Points on a hilly landscape, in no order, each with its height.
From any point a climber takes the steepest step (rise divided by distance) to one of its 2 nearest points. It stops when none of these is higher. Distance is the straight distance between rows; heights are no part of it.
Lem: [147 121 123 160 109 151 104 136 161 107 100 143 130 107 138  93 136 126
 129 179 125  91 122  97 138 125 117  90 125 143  95  97 127 149 123 172
  77 128 122 123 149 168 133  91 125 137  90 164 132 110]  h=431
piv: [168 166 107 131  81 178  91 123 123 132 144 135 186 105 197 133 182 126
 172 131 115 203 109  73 197 173 172  64 137 195 108 134 133 132 118 113
 126 165 106 143 147 178 146 150  79 108 149 158 107  82]  h=76
viz: [101  96 164 129 106  80 173 104  96 118 153 150 150 150  95 145 130 148
 148 183 159 156 109 187 138 120 103 161 133 111 160 146 144 116 107 150
 153 103 155 129 141  80 199 148 185 133 136 129 180 117]  h=463
vok: [105  92 124 104  93 118 129  90  72 117 145 120 141 166 100 135  98 151
 128  38 148 157 161 140 152 126 142 132  94 110 100 109  82  88 100 109
 183 139 156 124 111  84 132 124  88 121 105 105 100 151]  h=587
Tis: [168 131 125  73  88 150 139  77 101  86 213  93 163 120 171 140 116 123
 167 122 139 135 118 146 135 100 192 159 104 137 150 124 150 101 119  80
 116 129 144 128 159 129 171 130  73  49 134 110  76 101]  h=403
Lup: [ 64 118 179 112 154  75 133 125  75 161 136 108  37 170  98 186 111 138
 180 162 139  78 118 148 106 124 119 157 139 143 139 134 142 143 159 138
 134 120 133 146 115 103 138 167 186 112 131 124  50 160]  h=457
vemab: [153 144 108  77  90 167 101 126 110 125 162 109 144 109 196 121 139 151
 163 132 129 163  90  69 146 117 193 178 144 174 160 155 121 126 140 159
 134 134 117 184 147 151 144 152  86  72 148 108  55 120]  h=284
kufof: [ 88 142 112 107 137  67 109 135 132 153 118 111 115 125 103 145 116 134
 122 126 138 143 191 115 141 123 101 147 106 112 133 103  95 129 123  73
 214 143 130 119  65 115 127 106 132 168 160 142 155 153]  h=71
masi: [ 83  51 122 102 125 130 129 140  94 102  75 140  86 137 103 149 129 143
 101  95 171 118  81 175  87  92 125 148 119  41  92 154 106 106  86 112
 116  48 129 118 159  81 115 138  73 128 112 103 128 124]  h=286
fani: [ 96  73  89 110  76 102 110 131  75  57 100 112 131 162  83 135 141 135
 141  64 108 158 113 112 189 114 130 109 117 102  73 128  71  59 101 148
 235  92 147 133  92  91 117 127  93 128 128 112 119 149]  h=314
lisel: [163 151 124 127 165  82 159 113 145 135 176 126 179 140 168 142  96 113
 152 108 135 161 169 156 139 132 121 151 110 173 173 147 123 106 110  29
 145 158 138 139  96 104 129 153 135 122 140 148 127 100]  h=456
nuta: [117 162 102 133 146 110 121 139 116 176 176 137 106 146 109 103 113 140
  99  63 110 148 194 109 122 139 161 160 103 151 115 121  84 136 130 103
 143 219 105 156  95 106  98 101 108 102 118  99 109 168]  h=296
mava: [106 120 137 152 147 137  66 135 156 152 116 145 153 138 144 111 145 124
  71 153 116 145 134 100 128 126  76 116 128 123 145 133  76 119 125 137
  96 134 112 125 139 134 100 133 111 119 149 163 214  83]  h=305
gasos: [115 166 129 181 138 157  87 138 152 177 148 146 125 113 146 100 152 153
  97 155 144 100 119 118 120 151 158 106 140 164  97 135 108 172 136 157
  61 195 127 130 107 148 132 147 130 124  97 114 147 108]  h=510
Deba: [147 128 139 146 156 135 184 125  98 184 139 119  57 161  97 123 125 133
 152 144 136  71 106 170  85 135 142 186 158 143 113 186 161 135 153 201
 112 154 122 139 143 105 143 189 234 102 107  89  53 156]  h=503
Pif: [131 121  87 103 141  82  85 148 129 122 102 102 146 107 133 132 143 111
 117 126 104 152 175  79 154 115  99  98 129 131 130 102 107 121 139 120
 182 126 127 141 100 145 117 101 110 150 165 159 174 125]  h=52
Mil: [118 119 105 156 140 149 117 136 185 212 102  98 121  74 110 163  88  94
 119 123 144 161 141 134 101 168 118  76 135 138 164  92 181 162 109 103
  77 105  80 116 168 194  80  69  81 185 174 167 163 142]  h=345
Pibip: [154 154 123 103  80 168  84 131 108 144 130 120 163 117 225 161 166 115
 176 164 110 181  86  81 189 154 169  87 178 197 137 152 134 153 148  89
  95 161  99 139 133 161 128 175 110  78 162 177  81  72]  h=64
Sud: [141 118 139 157 102 118 155 146 142 104  99 136 127 115 104 132 131 135
 150 189 147  91 117 122 153 116 118  80 148 150 102  96 151 146 126 162
 126 102 146 128 137 153 154 109 166 151 104 169 138 109]  h=467
Nesem: [113 167 124 142 116  94 142 126 148 137 112 142  77 115 102 132 137 120
 153 139 130  75 168 114 144 123 125 103 133 150 102  83 139 163 149 135
 160 138 144 119 110 151 114  87 144 172  99 124 100 156]  h=462
Dig: [ 44 105  85 129 109 124 102 140 125 105  83 120  57 163  47 164 166 140
 100 110  99 112 160 159 130 140 124  64  93  49  45 125  87 124 150 113
 189 106 106  63 112 114  46 132 118 185 100 136 115 152]  h=382
veko: [ 76 107  73 114  89 133  82 131 136 163 109 108  78 119  73 169 137 101
  95  92  50 182 153 123 127 155 103  78 112 111 111 127 113 117 144 166
 164 103  99 102 148 137  49  74  85 140 113 146 168 144]  h=239
davim: [144 117 111 127 181 128 118 112 115 120 131 156 122 150 134 116  90 115
  93  57 132 103 155 131 101  90 118 175 106 111 111 133  98 114 118 104
 139 148 121 140 126 101 113 118  99 108 116  95 124 148]  h=234
fevuz: [159 143 156 124 193 143 161 111 172 141 159 146 164 134 151 111  89 109
  98  51 136 128 133 167  72 143 132 167 114  76 178 101 169 112 110  88
 108 124 118 112 109 107 129 105 101 137 117  85 176 136]  h=338
numur: [ 27  94 177 137 140 104 159 174  46 127 107  94  58 198  82 201 151 157
 174 176 133  81  90 175 120 151  84 129 122  98 110 150 140 122 157 172
 150  54 135 112 121  87 145 198 219 131 159 147  65 154]  h=401
seb: [143 114 102  58  76 151 108 135  87  86 126 101 114  95 150 120 119 145
 183 131 127 122  93  65 150 121 180 145 140 151 143 126 131 112 146 187
 159 100 138 167 140 161 150 120 115  76 146 108  47 135]  h=344
pok: [126 135 149 150 115 151 139 142 143  95 114 150 152 113 149  74 153 151
 115 200 152 118  54  94 135 114 122 143 113 127 130 129 125 145 120 178
  52  98  89 137 164 125 185 132 163 108 117 168 167  80]  h=350
fove: [144 116 140 100  67 127 146 107 111  66 179 123 134 115 144 175 115 102
 188 121  89 166 143 152 159 111 162  68 142 144 140 102 123 110 136  94
 147 125 152 130 153 141 117 104 110  91  97 172  95 132]  h=162
Pobe: [113 144 177 144 153  57 141  97  80 185 167 130  69 152  98 174 122 117
 172 151 133  95 131 201  94 141 131 157 146 137 156 124 160 125 145 118
 130 170 121 137 107  56 149 167 210 116 109 113  96 155]  h=502
dagiv: [ 95 138 158 123  81 139  95 103  93 162 201 112 145 119 132 129 104 173
 138 123 147 118 130 121 134 155 180 147 128 165 137 100  96 140 121 161
  99 186 127 151 126 123 170 146 108  77 106 111  93 132]  h=407
Tubu: [176 151  97  94 131 156 124 105 107  97 209 101 176 140 158 102 108 138
 131  56 124 123 135 116 129 105 167 198  99 147 141 149 127 100 115  95
 115 155 130 147 129 111 149 137  69  66 126  68  70 123]  h=323
beze: [179 163 125 139 191 114 131 128 161 139 151 136 153 131 141 107 102 118
 121  70 125  91 154 126 109 120 143 175 120 127 144 116 150 125 125 104
 125 160 120 134 107 117 122 122 122 121 119  86 113 120]  h=278
tun: [116  98 141 126 102 136 165 160 106 120 107 108  69 124 127 163 121 127
 188 204 140  68  79 110 120 112 132 110 155 163 132 134 161 131 153 182
 106  72 150 147 140 161 120 147 183  94 120 168  61 121]  h=424
sabad: [ 86 123 176 144  99 106 169  92 126 125 124 149 146 129  80 122 136 148
 142 157 161 159 136 172 114 144  99 128 138  90 148 105 138 126 108 140
 171  99 136  92 114 102 190 121 177 180 114 137 214 143]  h=430
Munun: [121 113 112 100 118 150 112 127 133  98  94 136 105  87 102 126 116 119
 137  88 136 104 138 113 100 111 147  95 132  89 102  82 144 134 117 128
 132  86 138  93 130 154 102  67  81 146 100 126 133 160]  h=428
Nop: [129 151 125 165 147 113 119 128 182 148  98 141 130 133 122 110 116 122
  98 113 123 162 179 133 133 131  57 103 124 140 134 122 103 126 124 106
 158 148 147 114  86 141  85 114 164 177 110 171 169 137]  h=197
sus: [116  96 149 198 162 129 128 133 115 133 120 166 119 191 117 110 134 131
  70 142 143 101 130 152 120 106  70 142 104 133  83 170  67 110 126 152
 115 147 138 151 141  95 132 160 172 131 121 116 143 120]  h=230
Mosup: [145  72 114 105  70 148 132 123  79  64 162 117 134 150 136 121 110 143
 140 113 137 127 104 126 167  82 146 164 109 143 114 142 107  93 121 151
 140  88 166 155 162 110 154 140 113  74 124 148  66 121]  h=229
tek: [162 203 102 119 160 135 124 123 126 158 163 131 178 107 178 116 152 132
 141 109 142 153 138  91 149 172 186 145 144 176 137 118 149 161 130  74
 105 224 109 142 105 148 127 152  80  95 132 102 102 112]  h=250
debut: [185 149 149 135 156  90 197  97 171 118 163 123 190 153 146 133 113 106
 153 125 126 167 150 185 123 142  87 157 120 152 196 150 169  91  94  54
 148 144 151 131 110 103 156 163 175 151 151 116 156 110]  h=506
diruz: [138 180 141 119 115 146 103  99 129 155 192 115 184  90 171 148 130 136
 150 133 162 132 130 117 138 159 182 126 126 163 146 105 127 147 119  99
 102 207 128 140 115 133 176 152  86  91 121 121 116 106]  h=322
tubo: [176 122  72 108 126 118  84 138 116 108 100 105 155 116 161 120 142 111
 139 145  88 158 141  51 198 122 127  93 146 178 121 110 120 106 132 148
 171 132 117 152 141 169 126 108 124 124 168 168 132 111]  h=55
zav: [137 140 134 147 139 165 135 150 130 150  91 147  78 120 121  77 156 114
  87 178 112  98  71 121  88 116 101 157 154 103 108 205 148 163 135 202
  57 131  96 134 178 133 138 150 203 145 100 112 144 125]  h=313
lopa: [114 161 122 107 153 152  67 142 143 172 141 127 161  86 174 138 156 110
  89 129 133 148 144  66 115 147 133 122 129 115 160 126 115 166 125 118
 102 182  89 144 134 165 113 120  60 129 167 142 166 125]  h=158
bunan: [173 140  83 139 121 157  87 122 153  97 120 129 158  98 167 106 135 113
 132 108  91 181 146  66 164 138 130  81 140 161 120 112 115 127 130 156
 134 149 111 130 136 182  97  92  80 140 145 166 122 134]  h=77
gata: [144 123 159  76 166 158 142 117 149 117 143 109 178 139 149 121  86 105
 117  53 143 160 142 166  75 146 121 139  95  71 179 102 146  95 112  62
 122 108 141  83 105 132 115 126  63 142 156 118 186 135]  h=394
tofe: [139 173  88 159 151 150 101 147 141 158 171 153 138 119 144  86 121 133
  77  61  97 151 156 109 123 150 180 145 135 157 123 135  79 142 135 111
 104 227 114 142 106 131  78 129  90  88 102 112 121 158]  h=363
suzok: [ 89 130 166 134 150 111  93 144 144 176 107 139  71 143 105  96 162 132
  97 191 114  91 125 122 118 134  79 129 120 128 124 160 124 152 147 177
 118 107 111 122 132 140 139 135 172 169 142 107 161 134]  h=368
fasap: [ 84 107  73 114  95 129 100 128 142 114  94 112 108  98  71 131 140 111
 117  69  50 204 139  97 155 158 113  70 103 129 107 103 109  81 134 172
 228  99 108 110  96 120  84  73  99 128 112 143 176 156]  h=262
Luru: [123 128 153 147 136 127 161 145 115 158 132 108  65 146 128 142 102 128
 163 166 146  68  91 135  88 119 149 147 145 180 126 170 128 150 154 175
  85 128 134 157 125 148 122 171 215  97  94 133  34 134]  h=461
bos: [ 99 146 130 156 105  97 133 127 158 176 121 130  86 104 130 137 132 119
 175 182 104 104 175 111 160 161 146  78 133 192 105  86 131 179 164 117
 113 175 132 116 112 181 103 106 147 155 109 123  89 140]  h=515
leki: [174 169 106 150 109 177 122 116 160 115 148 138 190 106 184 109 141 122
 146  96 107 189 145  91 174 153 150  71 141 182 120 121 121 120 117  92
 113 180 134 129 131 180 125 127  85 132 123 153 127 101]  h=105
deto: [114 146 138 179 115 132 106 138 165 192 129 131  83 114 147  97 155 140
 142 189 121  81 139 107 155 165 136  80 145 193  93 125 128 175 154 146
  72 187 120 127 102 174 109 142 167 150 101 132  93 117]  h=576
migo: [ 98 108  82 151 100 150  68 123 169 185 104 104  87 129  87 159 109 102
  78 112  77 166 144 129 123 156  81  80 119 134 123 117 117 128 150 137
 113  95  92  90 179 167  36  79 103 134 109 170 177 100]  h=217
gava: [130 148 158 150 157  84 159 109 128 205 150 142  89 153 125 155 127 115
 142 175 122 110 115 170 108 142 143 179 181 152 158 183 165 142 157 158
 116 181 122 143 122  81 144 173 228 130 132  97  90 143]  h=553
pul: [ 70 137 115 146 126 129 130 136 132 133  94 145  40 137  27 129 176 138
 121 114 103  68 154 169  92 131 110  81 104  64  66 116 116 144 139 130
 159  88 122  78 112 129  92 123 145 188  84 123 129 165]  h=402
mik: [ 88 149 124 109 171 117  85 147 135 176 145 136 124 104 150 125 136 110
  71 124 112 155 188  89 114 152 119 152 117 108 161 136  99 143 131 101
 142 182 112 135 108 125 101 107  88 144 168 128 174 142]  h=118
gur: [ 96 140 106 101 193  83 105 152 130 159 109 127 109 139 121 131 121 111
  94 100 120 137 198 100 110 117 109 175 103  93 144 122 113 133 120  70
 184 146 123 140  81  88  92 106  99 150 152 104 145 168]  h=89
fuz: [165 133 129 160 140  97 185 117 144 111 120 150 170 145 120 127 113 119
 134 134 131 162 143 170 133 118  81 160 148 122 163 150 149 106 101 109
 182 118 156 124 117 100 151 135 206 190 132 125 173 131]  h=555
fupi: [185 140 104  80 162 110 167 107 147  80  91 103 173  94 160 143 102 123
 173  92 125 119 161 108 142 126 140 103 132 121 141  56 165 130 129  81
 173 120 142 123 104 161 128  78  93 166 163 142 136 148]  h=548
nebap: [168 126 123 101 114 140 149 105 127  68 170  92 175 126 169 147 122 109
 139 162 145 129 106 148 150  90 148 147 106 140 143 129 157 114 128  82
 114 118 152 141 159 138 165 134  88  83 167 145 119  87]  h=454
vazi: [208 191 144 145 208 171 177 135 193 146 119 129 212 106 197 118 147  99
 137  87 113 147 119 134  84 177 139  90 121  81 148 108 187 136 112  71
  71 161 109 106 101 172 122 140  77 160 156 123 164 116]  h=184
bolo: [168 110 126 106 149 108 154 107 123  72  94 111 171 107 140 124 110 120
 151 115 150 114 137 137 140 113 121  98 126  84 130  82 159 106 117 104
 163  74 141 111 116 158 158  96 106 160 166 146 184 125]  h=493
nit: [114 100  86  89 101 124 115 120 107  77 120 119 133 107 112 114 151 135
 126  60  93 206 136 108 179 128 132  94 118 134 134 119  92  67 121 159
 229  89 138 133  95 127 129 100  88 123 140 120 156 137]  h=288
zefim: [128 113 151 128 141 107 156 103 147 105 101 134 172  99 116 114 127 130
 131 165 167 136 131 140 123 140 110 112 123  80 145  82 152 128 109 127
 156  96 117 108 115 129 183 103 142 168 137 150 226 129]  h=455
bas: [159  78 125  87  80 112 153 127  83  55 148 105 125 115 114 174 129 120
 180 131 126 119 111 152 163  82 151 108 142 118 133  93 158  97 126  88
 171  74 180 125 130 113 123 132 123  96 130 169  90 120]  h=186
Riru: [136 125 139 122 134  88 150 108 113 121 137 144 128 137  93 152 102 130
 161 122 168  92 151 155 123 108 140 135 123 135 136 103 148 125 123  99
 175 123 157 121 111  96 142 125 160 143 110 113 105 130]  h=179
gibof: [191 136 143 148 144 114 145 117 156 116 156 143 132 109 163 139 117  97
 185 167 147 105 112 133 133 112 154 111 154 170 134 135 177 148 136  97
  90 150 153 147 141 143 135 142 163 108 121 137  77  99]  h=119
mevir: [ 89  79 152 119 143 122 152 119  92  89  91 165 104 139  94 106 131 152
 110 128 161  98  73 165  83 102 125 182 110  48 101 163 126 127 114 153
  97  70 114 115 155  60 176 135 125 112 102  92 135 133]  h=311
benaz: [ 51  86 163 126 133 116 180 163  63 112 104  97  90 174  85 162 122 165
 160 175 167  96  58 154 125 119 111 176 137  93 120 160 145 126 139 201
 126  56 139 127 143  88 171 185 187 101 161 135  81 150]  h=381
falan: [100 110 159 128 109 136  91 111  84 137 160 127 124 137 112 115 102 169
 113  99 157  94 136 140 121 133 148 153 102 114 103 118  88 126 133 162
 105 137 150 134 127  93 167 151 119  81 108 101 111 137]  h=481
Zus: [109  95 150 129 153  78 157 108 114 132 166 132 148 182 122 164 111 110
 151 162 160 141 109 175 147  91 102 189 105 128 168 180 142 106 117 107
 149 126 166 156 132  67 166 175 163 104 165 121 142 102]  h=498
Fuv: [108 124 105 147 139 139  87 142 178 170 111 118 123 125 118 130 106  94
  72  83  82 181 175 137 115 129  66  84 117 126 138 119  88 119 131  95
 128 118 123 117 118 143  30 115 113 153 122 179 187 125]  h=194
sipos: [162 136 130 135 188 124 146 126 155 112  93 150 145 128 126 118 120 111
 110 122 121 145 109 143 102  93  72 158 152  86 154 146 153 129 109 129
 143  87 127 114 145 109 127 125 148 190 138 111 193 141]  h=602
pifu: [127 169 120  92 111 154  62 130 115 163 149 110 169 106 196 109 166 152
 122 145 130 165  96  50 170 135 169 154 149 168 155 150 119 148 130 129
 126 178 100 157 130 159 144 183  88  67 183 114 109 109]  h=222
legof: [159 125 137 159  86 147 210 139 129  72  80 170 106 119  79  92 149 126
 128 158 123  97  85 134  96 109 109 160 157  94 107 141 157 140 124 191
 105  96 127 116 176 106 168 113 201 146  75 116 123 152]  h=539
Zupe: [149 161 145 187 120 161 142 130 155 153 120 165 129 108 139  80 163 132
  78 160 120 125  75 149 112 134 128 132 165 126 118 168 133 157 120 176
  51 152  83 121 162 110 152 137 181 133  78 105 177 114]  h=281
Geve: [174 147 112 131  87 133 141 114 135  91 174 125 168 126 159 128 108 122
 144 101 106 177 152 140 168 130 150  97 127 184 144 123 101 114 129  89
 138 166 150 142 133 157 117 125 109 112 117 159 101 102]  h=133
Mefep: [120 124 159 181  83 141 176 147 122 103  89 152 104 121  68  94 147 143
 152 197 138  86  90 131 130 134 113 105 145 141 107 119 156 153 132 219
  75  98 132 105 165 132 164 108 201 141  86 147 127 121]  h=500
dokem: [163 135 140  67 151 150 161 105 143  71 141  78 217 140 165 113 105 128
 115  98 126 170 144 147 121 131 112 113  78 101 165 107 122  81 108  61
 146 115 163 107 111 157 149 114  74 144 175 139 191 125]  h=448
Des: [191 169 133 147 205 166 162 146 203 176 135 130 169 101 172 140 132 104
 113  88 115 149 105 165  62 180 129 129 161 101 189 135 195 123 114  82
  67 142  82 121 127 151  91 114  90 158 170 103 178 114]  h=238
Fitu: [ 47 113 169 123 139 101 139 144  83 170 115  99  61 182  87 149 139 186
 139 171 131  66 129 159 127 156 105 138  99 142 103 140 127 148 168 175
 133  89 140 127 112 117 151 171 178 126 147 112  72 158]  h=425
rusu: [103  70 126  98 124 142 110 131 115 107 119 125 133 135 135 135 110 125
  88  87 143 159 116 156  94 107 107 138 112  66 128 125  88 107 102 108
 136  69 140 121 147 113 109 109  58 137 134 114 187 124]  h=258
sura: [113 125 142 193 170 128 116 120 161 140 109 169 118 165 117 118 124 120
  71 127 120 144 147 160 117 118  46 120 124 116 113 162  90 115 125 123
 139 130 141 126 122 113 112 137 158 163 108 133 170 136]  h=214
neka: [168 128 125 158 126 150 190 130 131 107  86 165 101 128  86 122 123 113
 100 104 106 124 103 176  69 109  98 175 180  70 128 152 147 134 121 156
 116 104 101 110 180  90 129 118 173 164  86  80 145 165]  h=593
padez: [ 81 149 139 116  80 106  91 143 123 183 138 115 117 113 160 128 126 144
 135 169 110 147 148  68 165 169 171 121 153 193 146 112 118 159 159 155
 144 177 115 159 107 168 129 126 126 107 152 127  84 138]  h=289
tamag: [121  97 124 132 131 150  91 138 129 126 141 130 160 122 140 133 111 124
  55 117 125 149 119 140 107 106  94 121 106 112 147 156  77 120 117 107
  95  97 111 135 172 129  96 123  70 119 137 141 203 102]  h=271
gutu: [163 204 137 150 208 158 147 132 187 164 118 124 205  96 181 122 165 100
 116  92 124 164 156  91 108 179 126 100 146 132 153 137 148 149 116  52
  87 199  98 114  77 139  97 145  87 163 166 141 176 105]  h=136
daruz: [164 181 115 131 204 139  81 145 164 157 113 144 175  75 181 115 158 104
 111 113 126 125 130  98  99 130 135 130 156 123 153 155 152 152 118  87
  81 153 103 136 125 148  90 135  86 143 169 133 152 111]  h=115
Ziz: [143 133 158 204 123 137 125 136 153 143 119 177 126 164 122  85 145 150
  69 166 138 116 114 145 144 126  91 109 131 158 106 163  94 145 133 183
  78 148 128 129 128 116 147 161 185 131  99 134 167  90]  h=251
Sal: [112 120 150 132 176  99 123 112 115 142 122 150 118 159  84 129 116 130
 119  77 161  92 155 144  92 123 115 170  99  88 126 117 135 116 117 106
 166 130 132 102  95  65 142 114 141 155 108  74 139 141]  h=201
lufi: [163 147 122 142 154 175 152 149 184 185 121 115 147  83 130 168  88 107
 111  75 160 154 132 158  68 168 129 111 144 121 186  96 189 152 121  84
  78 124  92 135 148 168  60  92  73 163 180 141 156 131]  h=298
Funi: [192 135 134 148 120 110 209 105 149  91 158 146 152 132 136 133 110 105
 177 141 138 124  93 178 121  98 151 158 141 139 154 144 199 131 108 121
 113 128 151 130 164 115 148 137 175 113 112 114 108 102]  h=141
tizo: [148 135 115  86 126 116 151  94 131  87 110 124 141 109 114 124  94 128
 164  54 141 115 156 107 112 120 165 115 133 102 114  57 153 114 115 101
 166 113 150  86 102 148 124  82  87 136 109 118 111 169]  h=477
lefus: [ 95 152 132 107 105  87 115 136 106 174 150 131  81 141 108 131 111 140
 141 128 114 140 174 117 140 138 166 152 127 178 126 108  94 160 140 117
 151 182 119 142 104 117 133 107 126 105 118 123  77 152]  h=349
loteb: [131 139 129 124 132  94 116 133 115 151 165 137 134 138 144 135 106 127
 137 137 139 141 145 128 143 113 149 157 130 175 152 141 103 136 149  84
 135 171 141 167 114 113 120 167 146 100 143 127  94 107]  h=404
Fif: [119  84 145 135  97 111 131 124 115  89 157 118 167 175 138 138 112 128
 112 171 149 155 124 158 167 100  95 146 101 151 135 159 105  95 124 110
 134 111 167 148 135 101 157 162 131  89 149 157 147  74]  h=537
fek: [101 185 111 129 119 129  91 149 139 198 142 133 147 101 165 103 162 128
 110 138 116 159 163  67 151 177 183 121 146 184 133 130 119 181 149  99
 118 224  91 140  86 156 105 117  91 114 146 121 110 145]  h=226
vosib: [143 156 107 160 129 152 102 143 150 148 159 151 108 109 131  95 122 135
 100  95 118  91 153 118 108 129 160 117 122 148  86 108  98 144 142 149
  70 188 139 131 120 144 101 120 113 120  70 114 103 147]  h=443
sunuk: [ 54  96  98 122 100 128  98 171  85  79  63  90  80 159  47 159 190 148
 107 132 107  97 124 160 132 159 141  56 117  45  28 127  87  99 127 161
 171  93 114  63 115 105  68 147  86 160 111 124  89 146]  h=361
fiku: [ 75  74  93 100  69 130 108 161  63  75  64 114  90 155  67 139 167 157
 118 102 114 119 114 116 177 118 148  95 131  81  44 120  87  86 129 181
 190  88 134 108 108 100 107 120 109 124 116 124  91 147]  h=337
baso: [108  83 163 111 116 129 155 133  98 106 133 112 119 147 117 129 103 163
 146 171 184  86  76 135 130 106 132 169 116 125 132 154 138 138 137 184
 107  83 142 155 132 104 181 161 156  76 137 133 108 111]  h=358
Pezev: [ 59 163 125 127 127 103 116 127 132 160 118 131  45 131  78 129 156 128
 126 147 110  73 181 128 120 143 110 109  90  93  82  99 122 168 162 119
 171 121 126  92 111 130 101 106 141 169 106 113 119 182]  h=426
tebok: [168 115 144 131 116 121 184 105 134  72 127 143 153 133 104 127 105 136
 159 127 167  99 102 160 120  89 142 119 125 124 132 107 172 120 103 116
 137  98 172 103 128 125 159 107 149 132  84 120 124 128]  h=161
nabo: [ 71 122 149 130 117 120 103 151 118 158 107 101  69 172 113 119 146 159
 109 188 110  52 142 109 140 149  95 130 104 161  97 144 108 155 158 192
 128 107 124 131 118 157 121 145 177 144 137 129  88 148]  h=398
Rop: [132  87 110  80  85 145 145 147  80  82 105 106  83 110 126 151 116 143
 172 163 144  78 100  74 130  91 158 139 155 130 116 116 136 111 135 163
 147  83 162 145 135 147 132 127 152  79 134 141  46 136]  h=390
ker: [187 132 120 151 170 145 159 130 172 128 102 154 124 117 122 121 105 117
 111  80  96 137 106 179  64 122  91 152 166  83 156 149 174 126 102 127
 102  77 104 112 162 116 104  93 156 180 116  78 163 153]  h=657
Kubu: [167 121 122 162 142 167 102 141 166 109  85 146 147 102 154  88 153 111
 115 184 125 138  62  89 121 110 129 113 134 131 113 115 134 149  95 147
  26 108  85 124 180 150 156 117 145 127 104 168 161  67]  h=385
rora: [137 150 149 121 146 130 119 135 130 145  82 150  70 116 111  87 168 115
 108 179 110  86  96 110  95 116  95 166 156  92 134 163 166 166 143 190
 118 106 109 119 160 125 152 127 182 176 141  83 146 158]  h=340
zab: [ 85  72 142 100 111 122 113 110  73 102 126 134 132 155  97 135 116 161
 124  98 168 100 126 130 137 106 131 161 109  89  94 118  97 108 116 125
 149 106 160 121 126  85 149 136  93 116 112 109 102 131]  h=531
Sumak: [116 117 123 133 128 153 121 125 175 150 106 127 103  81 126 144  97 102
 125 103 130 137 138 138  81 142 118  75 138  95 132  83 150 143 130 116
 122 101  97 111 147 175  87  65  89 172 125 146 175 140]  h=386
gubok: [157  70  98  88  49 136 141 127  76  53 148  95 134 122 141 145 148 132
 146 133 110 156  94 122 198 101 152 112 141 147 129 144 140  68 131 146
 174  65 158 159 142 136 150 115 111  75 145 135 101 118]  h=208
rorol: [111 105 153 136 117 128 137 148 122 100 118 147 123 134 111  89 125 153
 104 162 172 103  80 128 119  82 115 158 107  95 116 139 116 136 125 180
  88  91 138 134 140  99 168 121 144 107 120 121 146 109]  h=335
pazan: [145 113 132 105 119 136 151 103 130  66 159  99 200 140 154 118 113 137
 106 141 138 148 131 139 161  94 113 135  87 125 141 131 106  92 120  88
 137 107 159 131 134 146 156 135 109 131 155 137 171 105]  h=496
sipe: [163 104  97 104  98 155 113 112  91  87 171 131 145 145 144 117 121 132
 149  72 124 139 132  93 155  96 163 183 104 145 130 165 100  96 123 132
 139 119 145 174 140  96 138 130  94  77 133  79  53 145]  h=263
fazi: [ 97 126 143 149 151 119  47 155 141 178 106 134  94 162 129 113 136 138
  63 174  99 101 140 103 133 146  75 129 107 139 133 164  78 138 148 161
  86 123 119 124 145 130 101 144 153 132 135 140 156  97]  h=339
tebe: [168 145 130 125 116 116 113 132 145 130 141 128 154  97 206 169 136 102
 194 193 138 141 113 107 163 141 167  85 160 165 136 119 165 140 147  89
 103 168 132 150 143 162 141 156 113 112 143 170  88  92]  h=95

Call two points neighbours if one is among the 2 nearest of the other. Go from one point of each pair to the other, from neighbour to neighbour, staying as high as possible. Name the lowest point that can't be avoided.
gava, vok => nuta
Fif, fupi => sabad
ker, suzok => rorol
vok, deto => fani
Fif, lopa => daruz

For each start below, name the point where the climber stops.
migo => deto
Nop => suzok
rusu => gava
pifu => gava
gutu => fupi
pok => ker
